Each row is a point on a tangle of strands that fork and nearly touch. The rows are in no order.
In the rows, 128 means zero.
Two points are linked if the straight distance between their rows is under 90.1. Some points are linked to none.
J_342: [160,148,117,157,133,132,122,89,101,122,146,100,142,139,103,135,92,133,154,85,111,128,137]
J_574: [103,128,109,161,154,90,143,104,118,108,138,146,115,169,105,117,140,96,154,192,104,152,125]
J_244: [83,96,106,152,163,107,144,158,107,112,156,116,113,164,139,120,173,115,131,196,104,124,128]
J_881: [60,99,150,114,180,84,128,135,133,103,124,119,133,152,122,187,160,95,103,148,99,139,158]
J_915: [91,145,169,108,181,101,109,160,165,138,123,163,121,117,154,149,148,108,85,91,112,164,138]
J_912: [101,119,137,137,166,95,100,169,143,144,161,149,118,114,149,174,174,112,122,157,126,136,143]
J_323: [96,111,118,128,148,119,130,99,131,155,155,143,103,146,114,119,146,84,123,153,136,162,111]
J_684: [174,163,129,99,130,152,132,120,158,149,135,160,76,99,164,94,115,101,112,81,133,113,77]
J_161: [164,150,98,150,106,169,82,144,122,140,143,161,134,141,155,131,132,122,147,143,139,114,97]
J_515: [199,135,129,116,95,122,100,103,132,129,108,153,177,111,108,185,91,189,161,125,178,95,148]
J_458: [108,103,96,149,153,118,140,188,98,128,159,118,123,148,139,109,168,116,164,212,130,127,125]
J_104: [161,141,129,102,109,151,126,99,138,171,142,154,112,112,118,103,130,82,122,109,159,163,111]
J_759: [187,169,133,111,81,152,96,109,140,122,94,164,172,121,128,155,90,160,147,115,189,103,149]
J_318: [183,165,138,96,98,156,137,113,162,158,129,163,105,94,145,92,113,93,129,98,168,137,105]
J_529: [126,153,164,122,148,107,105,233,159,127,138,136,149,109,187,155,167,107,116,132,114,141,177]
J_639: [146,144,140,94,141,136,147,57,87,81,105,75,108,146,93,135,92,128,139,55,93,122,124]
J_461: [147,129,136,109,159,84,180,57,121,100,95,85,106,111,65,121,83,146,110,69,103,109,142]
J_177: [91,108,97,139,119,147,135,170,86,114,155,82,135,172,143,85,157,143,89,173,88,122,114]
J_436: [138,113,121,173,124,95,170,141,129,160,137,92,158,115,105,110,117,161,141,111,149,139,164]
J_465: [117,153,181,135,147,96,115,188,190,138,146,164,119,97,161,138,112,141,132,91,119,135,116]
J_683: [115,129,148,128,113,130,92,184,171,148,149,149,101,83,181,125,136,155,82,116,113,100,102]
J_795: [59,99,145,112,165,102,122,85,132,103,116,148,91,146,110,153,142,103,112,137,99,144,111]
J_557: [136,111,97,142,108,168,111,194,85,129,155,110,153,145,154,116,146,135,179,178,147,118,136]
J_290: [112,145,172,121,163,90,118,156,180,152,141,179,99,89,151,130,125,116,115,90,123,140,112]
J_885: [114,116,126,125,100,149,92,208,141,123,140,164,116,95,182,136,161,151,128,185,159,85,127]
J_197: [118,112,111,154,116,152,157,169,94,142,149,68,164,152,149,100,143,147,121,124,126,140,144]
J_315: [160,135,108,162,108,109,117,132,111,144,146,138,177,143,79,126,109,133,180,138,142,155,151]
J_110: [148,131,140,104,150,105,159,58,96,90,115,86,114,129,66,119,84,125,134,57,99,121,140]
J_771: [137,123,124,142,102,141,139,122,125,164,155,106,151,130,117,106,133,108,149,129,159,177,148]
J_133: [158,129,138,122,111,120,143,99,132,170,156,106,144,107,77,114,107,111,138,97,153,165,149]
J_868: [89,78,133,95,151,120,104,204,128,141,164,105,122,101,162,147,197,129,90,172,131,120,140]
J_576: [188,123,115,132,90,114,105,112,128,143,129,133,172,106,93,168,92,175,170,132,167,107,150]
J_569: [113,156,157,106,165,112,112,209,150,127,135,134,159,127,180,155,175,88,90,128,100,159,174]
J_401: [179,121,127,139,143,85,167,82,131,153,156,100,119,81,51,130,92,149,121,110,113,108,126]
J_849: [119,126,109,122,128,161,78,116,124,138,152,128,93,133,157,125,154,128,75,127,87,103,90]
J_967: [102,120,149,157,105,125,174,100,101,74,41,111,141,165,138,100,112,157,119,85,85,139,140]
J_926: [162,126,130,137,158,76,182,69,127,126,123,102,104,87,60,110,84,148,108,95,106,104,131]
J_439: [135,158,137,126,95,128,108,147,183,134,120,215,115,112,144,114,119,126,148,166,185,109,108]
J_424: [125,143,158,133,116,91,121,179,193,132,128,202,119,96,157,142,119,143,155,151,170,110,118]
J_524: [128,143,141,124,124,140,107,159,173,153,144,158,83,95,178,119,131,140,83,105,109,96,77]
J_182: [72,113,117,79,127,172,157,81,129,105,68,99,127,160,110,107,101,110,113,108,106,142,78]
J_201: [169,170,120,91,149,160,114,93,125,145,129,150,83,120,150,103,117,93,103,76,125,117,85]
J_999: [117,112,154,150,125,105,176,78,116,84,35,105,128,141,123,106,107,168,113,72,100,123,146]
J_377: [119,126,116,106,139,131,137,83,131,162,143,141,114,137,104,100,131,81,116,123,147,170,108]
J_129: [47,90,130,135,161,91,167,136,131,81,97,118,118,168,128,128,158,128,104,191,94,126,121]
J_445: [107,107,102,135,108,171,140,165,92,142,167,69,147,159,147,94,150,136,97,149,112,136,126]
J_814: [137,137,126,170,142,112,148,84,103,114,126,94,143,145,104,112,92,148,139,89,98,127,152]
J_40: [121,117,126,162,147,69,182,79,131,130,75,115,124,112,82,87,103,163,83,88,126,130,160]
J_747: [71,99,136,78,130,151,103,82,128,95,97,123,84,141,121,144,132,124,88,111,82,107,81]
J_769: [84,117,127,163,127,123,164,111,104,71,101,126,120,190,132,89,136,125,127,156,83,146,121]
J_404: [182,121,115,155,112,101,119,114,121,149,143,133,170,119,72,145,87,161,166,123,141,123,143]
J_985: [132,114,119,155,96,166,137,175,98,142,152,81,172,132,147,123,137,146,160,138,159,127,151]
J_508: [54,80,147,124,125,114,158,111,136,80,81,127,108,161,129,138,144,134,114,172,76,140,89]
J_616: [118,110,117,139,120,143,94,171,134,145,158,154,106,117,168,134,175,127,121,172,141,111,109]
J_421: [156,107,96,152,111,129,117,177,92,131,131,125,195,150,122,125,113,170,209,159,158,135,165]
J_313: [181,150,136,100,105,139,120,97,128,168,146,133,127,98,85,113,104,92,132,81,159,156,137]
J_904: [99,135,122,167,132,99,150,93,106,82,118,147,111,182,101,95,120,111,152,156,94,162,118]
J_689: [147,136,129,150,175,120,165,79,118,114,123,58,120,115,126,149,106,179,102,95,93,98,123]
J_761: [171,162,131,122,67,145,101,124,143,141,116,183,149,111,117,117,117,113,158,144,192,142,140]
J_184: [162,154,129,112,108,199,114,121,127,165,145,106,123,117,169,122,141,111,92,102,132,131,105]
J_782: [51,85,155,79,141,124,109,94,145,90,83,142,91,132,109,161,133,117,108,117,93,129,93]
J_250: [80,117,112,153,140,129,187,137,114,133,78,83,169,168,136,84,129,149,83,100,131,148,147]
J_828: [130,134,95,166,145,106,120,121,112,123,154,161,130,167,102,124,138,95,172,186,121,153,118]
J_471: [147,114,94,135,98,161,105,179,91,125,132,134,170,154,138,126,130,151,203,184,165,124,148]
J_354: [126,134,130,69,135,163,151,59,103,88,86,79,113,159,104,125,103,117,128,61,98,124,109]
J_527: [124,138,125,112,138,156,85,125,142,143,137,143,73,113,163,122,135,125,64,95,84,93,74]
J_501: [86,109,131,127,167,109,119,126,143,157,157,151,104,128,133,149,166,102,110,156,132,148,115]
J_241: [192,179,133,106,72,154,105,119,148,129,97,187,155,110,120,123,87,133,153,121,183,114,141]
J_608: [160,134,93,158,118,112,106,128,112,136,154,161,164,158,94,123,120,115,182,166,134,156,136]
J_360: [86,139,158,107,176,105,97,172,145,122,127,129,137,127,160,170,174,106,80,113,101,157,163]
J_169: [187,155,105,146,110,165,84,112,107,142,140,142,151,134,137,148,108,130,156,107,134,119,116]
J_167: [121,155,170,140,128,94,111,197,192,126,132,182,126,96,165,148,110,153,153,118,137,116,117]
J_30: [69,88,103,125,127,130,126,157,102,96,141,88,119,168,139,97,164,148,61,180,83,113,109]
J_917: [163,106,99,178,114,79,142,148,128,146,136,128,173,107,80,128,97,189,173,142,142,103,152]
J_864: [124,130,148,144,161,95,94,195,158,133,140,173,125,103,163,172,162,122,142,156,145,117,149]
J_144: [129,105,109,127,111,137,142,167,126,144,152,139,139,126,129,111,156,105,186,214,181,148,155]
J_138: [117,114,124,129,104,148,148,153,126,160,162,118,143,133,136,105,158,100,156,174,179,164,143]
J_358: [106,109,113,135,124,153,87,143,119,138,167,126,105,134,152,133,164,129,85,152,101,111,104]
J_420: [128,150,117,88,138,182,107,79,112,112,119,105,85,147,138,126,126,104,82,91,89,105,91]
J_548: [171,150,107,151,122,144,97,94,97,133,148,138,143,142,108,131,97,112,159,99,126,138,121]
J_304: [151,149,127,118,87,138,107,134,159,143,124,201,127,110,130,111,134,108,162,177,193,131,127]
J_261: [112,118,134,152,146,94,184,84,127,107,48,110,128,125,109,106,103,169,88,76,113,124,154]
J_12: [69,95,124,150,177,81,147,150,105,90,140,110,112,160,130,146,167,121,129,191,85,114,142]
J_272: [116,139,159,122,142,110,108,237,157,130,138,151,133,90,184,157,166,123,133,153,140,119,173]
J_972: [93,117,136,162,112,124,177,111,104,79,58,128,133,184,130,83,129,139,120,122,92,152,135]
J_338: [194,135,134,104,156,119,147,77,136,136,154,88,108,60,104,167,100,143,132,103,150,113,124]
J_604: [201,139,147,101,127,124,138,93,137,158,151,105,117,56,93,163,98,131,134,89,163,118,137]
J_126: [103,125,127,76,122,158,171,83,119,90,50,77,133,156,104,118,88,124,129,74,106,132,101]
J_137: [128,144,123,128,74,179,98,178,154,130,125,167,122,115,190,121,143,153,125,169,166,82,112]
J_680: [147,126,126,137,76,182,127,151,112,148,157,86,156,120,160,133,143,137,141,126,163,125,148]
J_871: [197,162,147,100,94,136,117,97,139,150,138,131,133,71,97,137,100,111,139,82,174,134,149]
J_933: [155,163,134,129,74,184,117,134,131,143,128,126,151,105,161,135,125,130,145,124,184,118,150]
J_687: [63,112,113,97,144,139,166,81,137,121,95,114,125,159,99,101,117,102,109,132,121,158,94]
J_386: [156,165,114,87,153,170,105,77,105,122,123,129,77,137,142,115,122,91,103,73,101,109,89]
J_426: [121,105,106,140,143,117,130,171,123,139,160,143,121,135,141,135,167,103,174,215,151,136,133]
J_851: [58,108,163,112,180,86,116,98,139,108,113,143,108,143,119,182,146,98,115,129,104,149,136]
J_69: [168,125,138,127,116,97,146,97,123,164,156,109,143,91,39,128,96,129,131,100,130,146,147]
J_640: [144,133,124,176,161,100,159,87,113,113,124,82,130,125,122,134,93,176,121,88,94,98,142]
J_547: [52,105,147,97,168,95,132,162,124,95,112,99,153,156,134,185,167,102,90,153,94,137,177]
J_698: [153,97,101,173,115,102,141,165,118,138,131,114,179,117,112,129,109,191,185,148,154,101,172]
J_7: [154,149,113,130,81,180,91,158,138,130,122,173,137,134,176,133,135,149,146,162,164,86,109]
J_344: [172,160,143,112,104,184,120,111,139,151,134,99,135,98,161,145,124,122,122,91,167,133,133]
J_600: [99,118,127,100,114,167,108,67,105,93,108,112,79,158,122,127,128,113,107,112,73,117,81]

A fork is a point with three links, a tip a point with one. Leave the first point through the second and follow the links. Name the first fork or tip that comes.
J_548; J_169: J_683
J_360; J_915: J_404
J_244; J_458: J_133
J_639; J_354: J_687
J_849; J_358: J_689
J_30; J_177: J_985
J_684; J_201: J_547
J_426; J_458: J_508

A fork is a point with three links. Follow the links from the first point to the second and name the forks in between, in order.
J_439; J_471: J_404
J_182; J_604: J_133 J_313
J_871; J_201: J_313 J_104
J_344; J_759: J_985 J_404
J_401; J_138: J_133
J_515; J_933: J_404 J_985
J_104; J_144: J_313 J_133
J_184; J_698: J_985
J_501; J_12: J_104 J_313 J_133
J_747; J_133: J_104 J_313

Follow the links from the first point to the second, and from the first to the third. Name the last point that the two ways share.
J_201; J_272; J_129: J_104
J_344; J_917; J_177: J_985
J_508; J_401; J_318: J_133
J_12; J_377; J_639: J_133
J_184; J_30; J_698: J_985
J_967; J_759; J_421: J_404
J_912; J_458; J_684: J_104
